Points on a hilly landscape, in no order, each with its height.
A ball rolls from a point to the lowest of its 2 nearest points, and stops where none of them is lower. Distance is the straight distance between rows; heights are no part of it.
Dovis (h 140): -31	1	4	7	15	2	-12	5	-3	-31	1	12	-14	1	15	15	8	1	21	14	10
Sed (h 647): 19	0	12	-9	11	6	-9	2	8	7	9	7	26	29	-3	-3	-2	-21	-1	-25	9
Saz (h 232): -15	1	1	-1	0	-3	-21	3	9	-24	-3	0	-15	-4	13	13	8	-1	25	19	-5
Fem (h 362): -22	2	-8	9	-2	-9	34	-2	-32	11	3	-15	10	-21	-6	-19	-2	12	-12	3	-20
Rabu (h 674): 4	-5	-3	33	-3	-7	-11	5	-4	32	17	2	31	-5	-2	-6	-7	2	7	-23	13
gul (h 220): -26	-1	-3	0	21	1	-5	1	-4	-24	1	8	-11	11	-1	-14	16	4	2	8	20
tapo (h 449): 5	-2	14	0	-17	-3	-27	4	10	7	12	14	-1	0	1	14	-9	-10	5	-17	10
rabe (h 52): -16	-2	-10	0	13	0	4	11	7	-7	-11	1	-23	-7	-2	-12	15	22	4	18	7
mopib (h 239): -26	-12	24	5	-9	9	-6	7	-25	-13	-7	-4	-11	4	15	-6	-1	-12	9	20	2
feger (h 321): -21	-1	-1	3	-6	-7	18	17	-32	14	1	-6	8	-14	-2	-15	1	25	-23	15	-9
Lofo (h 409): 8	-1	-22	8	22	14	-1	-8	26	-16	1	9	15	19	-6	-9	16	0	14	-10	10
Rekuf (h 16): -19	-1	14	-13	-26	0	-23	0	-9	-11	-1	-2	-12	10	12	6	6	-29	2	10	-10
buri (h 260): 14	-14	-1	8	1	12	33	-4	2	7	-3	13	-18	-11	-19	-21	-8	20	-22	6	-14
dekam (h 284): 13	19	-3	4	10	-12	9	14	-18	3	-2	-9	21	-10	-15	4	-4	26	-38	25	-15
sev (h 191): 20	14	-15	0	6	-10	20	11	-9	5	6	-4	24	-4	-22	6	-1	17	-45	11	-7
bobi (h 279): 6	1	-2	12	-8	-4	-13	-8	0	-1	-17	-27	1	-17	12	15	-10	-5	24	14	-15
gova (h 186): -4	1	-4	6	9	6	-7	-1	5	-8	-5	-4	2	9	1	-10	0	-5	20	0	1
gulo (h 278): -17	0	10	-23	-9	-7	1	10	-10	1	-6	-22	-6	6	12	-16	-1	1	-10	10	2
pavil (h 552): 8	9	-3	13	-31	-18	-18	-2	4	28	5	-16	16	-24	0	20	-6	-5	5	-10	-5
gibag (h 179): -20	1	9	-20	-14	-4	-10	5	-5	-11	-8	-18	-17	8	15	-7	13	-8	1	18	2
difar (h 291): 14	-5	-5	5	5	4	24	3	-4	18	-9	-8	-15	-14	-14	-15	-4	22	-21	15	-17
Pepi (h 254): -23	-10	19	1	-2	7	-10	4	-21	-23	4	12	-7	15	20	3	-1	-11	8	13	19
mar (h 506): 0	-5	22	-12	-20	-8	-15	-2	4	10	11	26	-21	-1	1	12	-13	-19	-7	-18	10
vipe (h 292): 7	13	-4	-36	-7	-7	18	-3	-3	10	-7	-30	13	5	5	8	3	-12	-3	-8	-5
Maz (h 337): -6	-10	9	8	-10	-7	-5	-2	11	9	5	24	-21	-15	11	18	-12	8	21	-21	27
tal (h 518): 15	-7	-3	6	22	24	21	-10	7	-6	-4	16	6	23	-6	-9	-3	-15	2	-25	0
noven (h 659): 27	6	-5	2	-8	-7	-19	7	20	19	11	-7	33	14	-1	11	8	-15	0	-19	-1
dureg (h 327): 6	-1	-14	13	8	4	8	-10	-3	5	-25	-33	3	-25	10	5	-6	8	29	11	-17
lifa (h 288): -15	7	15	-9	-14	3	-26	-2	1	-22	11	25	-19	11	11	25	-1	-24	1	3	4
soku (h 455): 0	-8	11	-28	14	16	22	-7	0	-2	-12	-1	-7	16	4	-12	-13	-8	1	-14	1
ded (h 269): 8	7	-4	-19	7	2	1	-5	6	1	-8	-20	6	7	3	-5	-2	-7	8	-1	-3
Gemom (h 322): -8	-1	-19	-6	25	8	22	-9	22	-17	5	20	-12	14	-9	-17	14	14	0	-9	16
rus (h 367): 11	-6	-26	-3	25	10	14	-2	22	-6	-6	2	-2	13	-3	-11	18	9	4	-4	7
luvu (h 104): -7	-7	-10	16	13	13	19	-21	-12	1	-6	-9	2	-5	-11	-23	-1	2	4	-7	-16
sepa (h 217): 22	3	-5	15	-22	-5	-18	-10	12	5	-11	-22	-2	-15	6	29	-6	-4	18	8	-20
Muli (h 620): 3	4	-3	16	-24	-19	-8	6	0	35	12	-10	25	-19	5	6	-2	1	7	-24	8
Nake (h 259): 1	1	11	11	2	4	5	8	-6	-7	10	15	-16	-5	-25	-22	1	22	-33	24	-13
sakin (h 361): -2	-3	21	-32	-2	0	7	15	-3	3	-6	-1	-19	6	5	-18	-3	11	-19	8	6
miv (h 329): 1	4	-18	1	6	-10	18	6	-9	21	-7	-18	1	-13	-4	-12	0	21	-16	12	-7
Buka (h 165): -36	-10	6	0	18	4	13	-1	-13	-22	2	17	-21	8	4	-10	14	15	3	14	19
nole (h 388): 41	-9	1	-5	-11	8	-1	4	19	8	0	2	8	13	3	13	3	-16	3	-24	-1
riren (h 169): -20	-5	4	8	-1	7	-1	0	-22	-1	-13	-13	-5	-8	8	-18	4	3	14	18	-8
dazor (h 287): -11	-2	4	14	-6	-3	9	10	-21	8	9	4	-6	-7	-16	-23	6	18	-36	21	-16
pul (h 132): 32	2	-12	10	-27	-2	-25	-12	24	10	-7	-7	0	-10	4	28	-3	-10	1	0	-19
Pemi (h 117): -11	-3	-7	5	10	2	-3	0	-2	0	-10	-16	-4	-4	3	-19	6	9	7	15	-2
tosol (h 706): 16	4	0	7	5	3	-9	4	3	12	11	-3	37	11	0	-4	-1	-10	3	-18	2
Reli (h 356): -1	9	3	2	-19	-7	-13	-2	-17	9	-5	-21	16	-18	8	24	-15	-11	16	1	-21
Gabes (h 270): 38	-2	4	-21	-12	3	3	-8	13	9	-5	-11	8	19	8	23	6	-27	-4	-19	-16
buru (h 404): -3	-6	7	-25	12	5	19	5	2	2	-9	-2	-17	5	1	-19	-6	7	-7	2	7
kib (h 330): -12	-13	24	5	-8	-7	-23	8	-12	-11	10	24	-5	9	7	13	-5	-12	-1	1	24
redun (h 148): -12	-6	-14	10	9	9	22	-13	1	-1	0	6	-17	-3	-13	-30	1	13	-2	-2	-4
kinod (h 385): 8	12	10	-17	-4	-10	8	23	-17	14	-7	-15	9	-6	-5	-1	-9	20	-33	17	-10
sazu (h 275): -7	-7	15	24	-3	-1	-14	1	-5	-3	6	29	-9	-11	8	10	-12	5	20	-2	18
fase (h 307): -12	3	-1	3	-20	-2	-40	-3	12	-19	-2	1	-12	-7	5	22	6	-7	17	15	-3
guker (h 446): 10	14	-6	4	-23	-13	-6	3	-14	10	3	-16	31	-21	5	31	-7	-11	7	-7	-12
lil (h 233): -6	10	-22	16	10	-3	30	-12	-24	6	-8	-20	32	-18	-4	-1	-3	2	1	-3	-18
kemed (h 306): 3	7	-25	11	5	-16	35	-7	-17	13	-16	-29	18	-27	-1	8	1	15	-3	12	-5
pif (h 541): 11	3	-1	8	9	1	-29	4	20	-5	13	10	18	15	-4	-1	7	-7	12	-10	17
ner (h 109): -24	-7	2	-7	6	2	16	12	-6	-12	-9	14	-32	-2	6	-10	1	25	-4	19	13
Vubi (h 300): 0	12	-17	-14	3	-15	26	12	-18	14	2	-12	24	-10	-17	-4	4	17	-35	-1	5
Toz (h 360): 1	7	-21	7	5	-14	17	-7	-8	10	-14	-40	6	-21	12	4	-2	13	8	8	-7
bod (h 440): 14	-5	2	-15	13	3	19	10	11	12	-7	8	-13	4	-10	-12	0	21	-20	5	6
kofa (h 141): 21	12	0	-26	-10	-2	8	-8	5	7	-2	-20	17	10	4	20	-5	-29	-4	-15	-21
lus (h 312): 4	6	-6	-11	-15	3	-28	-10	21	-17	-1	10	-21	0	-3	27	2	-14	16	4	-9
zike (h 226): -1	-2	3	9	-1	1	23	-5	8	-4	15	20	-26	-10	-28	-26	-1	16	-23	7	-6
tolu (h 192): -15	-7	1	10	4	-4	26	-14	-3	-12	20	14	-25	-6	-19	-28	9	9	-19	1	5
Rulak (h 480): 23	-2	3	1	-9	1	-10	2	23	9	0	14	0	2	0	16	-6	-10	11	-20	10
nug (h 582): 7	0	23	-15	3	2	-5	-4	6	-8	9	31	-11	14	5	16	-18	-19	4	-17	10
Vuk (h 461): 26	-10	-13	13	20	18	4	-5	18	-8	-2	18	14	22	-3	-5	12	-7	10	-22	7
pap (h 577): 16	-9	13	-6	17	14	10	-2	8	-3	4	19	12	25	3	-5	-9	-21	2	-26	6
zatot (h 162): -9	1	-7	18	6	10	12	-12	-25	10	5	-11	25	-9	-4	-14	-7	2	7	-3	-23
paluv (h 473): -10	3	-8	12	28	2	-16	-2	16	-24	9	17	12	12	0	4	10	1	15	-4	19
pitip (h 389): 6	11	-5	-15	-4	-13	8	16	-9	20	-9	-23	0	-8	5	-2	-3	19	-23	15	2
gude (h 273): -26	-3	-10	-3	27	4	6	-8	8	-17	12	13	-9	16	-14	-25	16	12	-2	-2	18
nogot (h 534): -3	-6	28	-21	4	11	1	-4	-3	-10	-1	8	-2	11	9	-1	-17	-19	7	-12	5
mumel (h 219): 26	5	-15	-4	-18	4	-21	-12	26	1	-3	7	-12	-4	-1	25	-1	-14	6	-4	-13
zal (h 214): -24	-7	8	29	10	6	-14	3	-17	-20	7	19	-6	-5	9	13	2	2	23	11	9
beg (h 177): -8	3	15	-14	-20	4	-32	-8	0	-7	8	18	-20	9	3	16	-7	-23	-4	2	-14
dag (h 386): -13	-4	11	6	-12	-15	-28	8	9	-3	20	22	-11	3	0	16	6	-4	6	-12	30
gige (h 599): 26	6	-7	-2	-1	1	-24	-1	34	3	8	-5	22	18	-7	6	14	-10	8	-13	7

Where does a ball stop that starts at each point below?
gige | rabe
tosol | rabe
nogot | Rekuf
Rabu | pul
feger | luvu
dag | Pemi
buri | luvu
Gemom | rabe
Toz | luvu
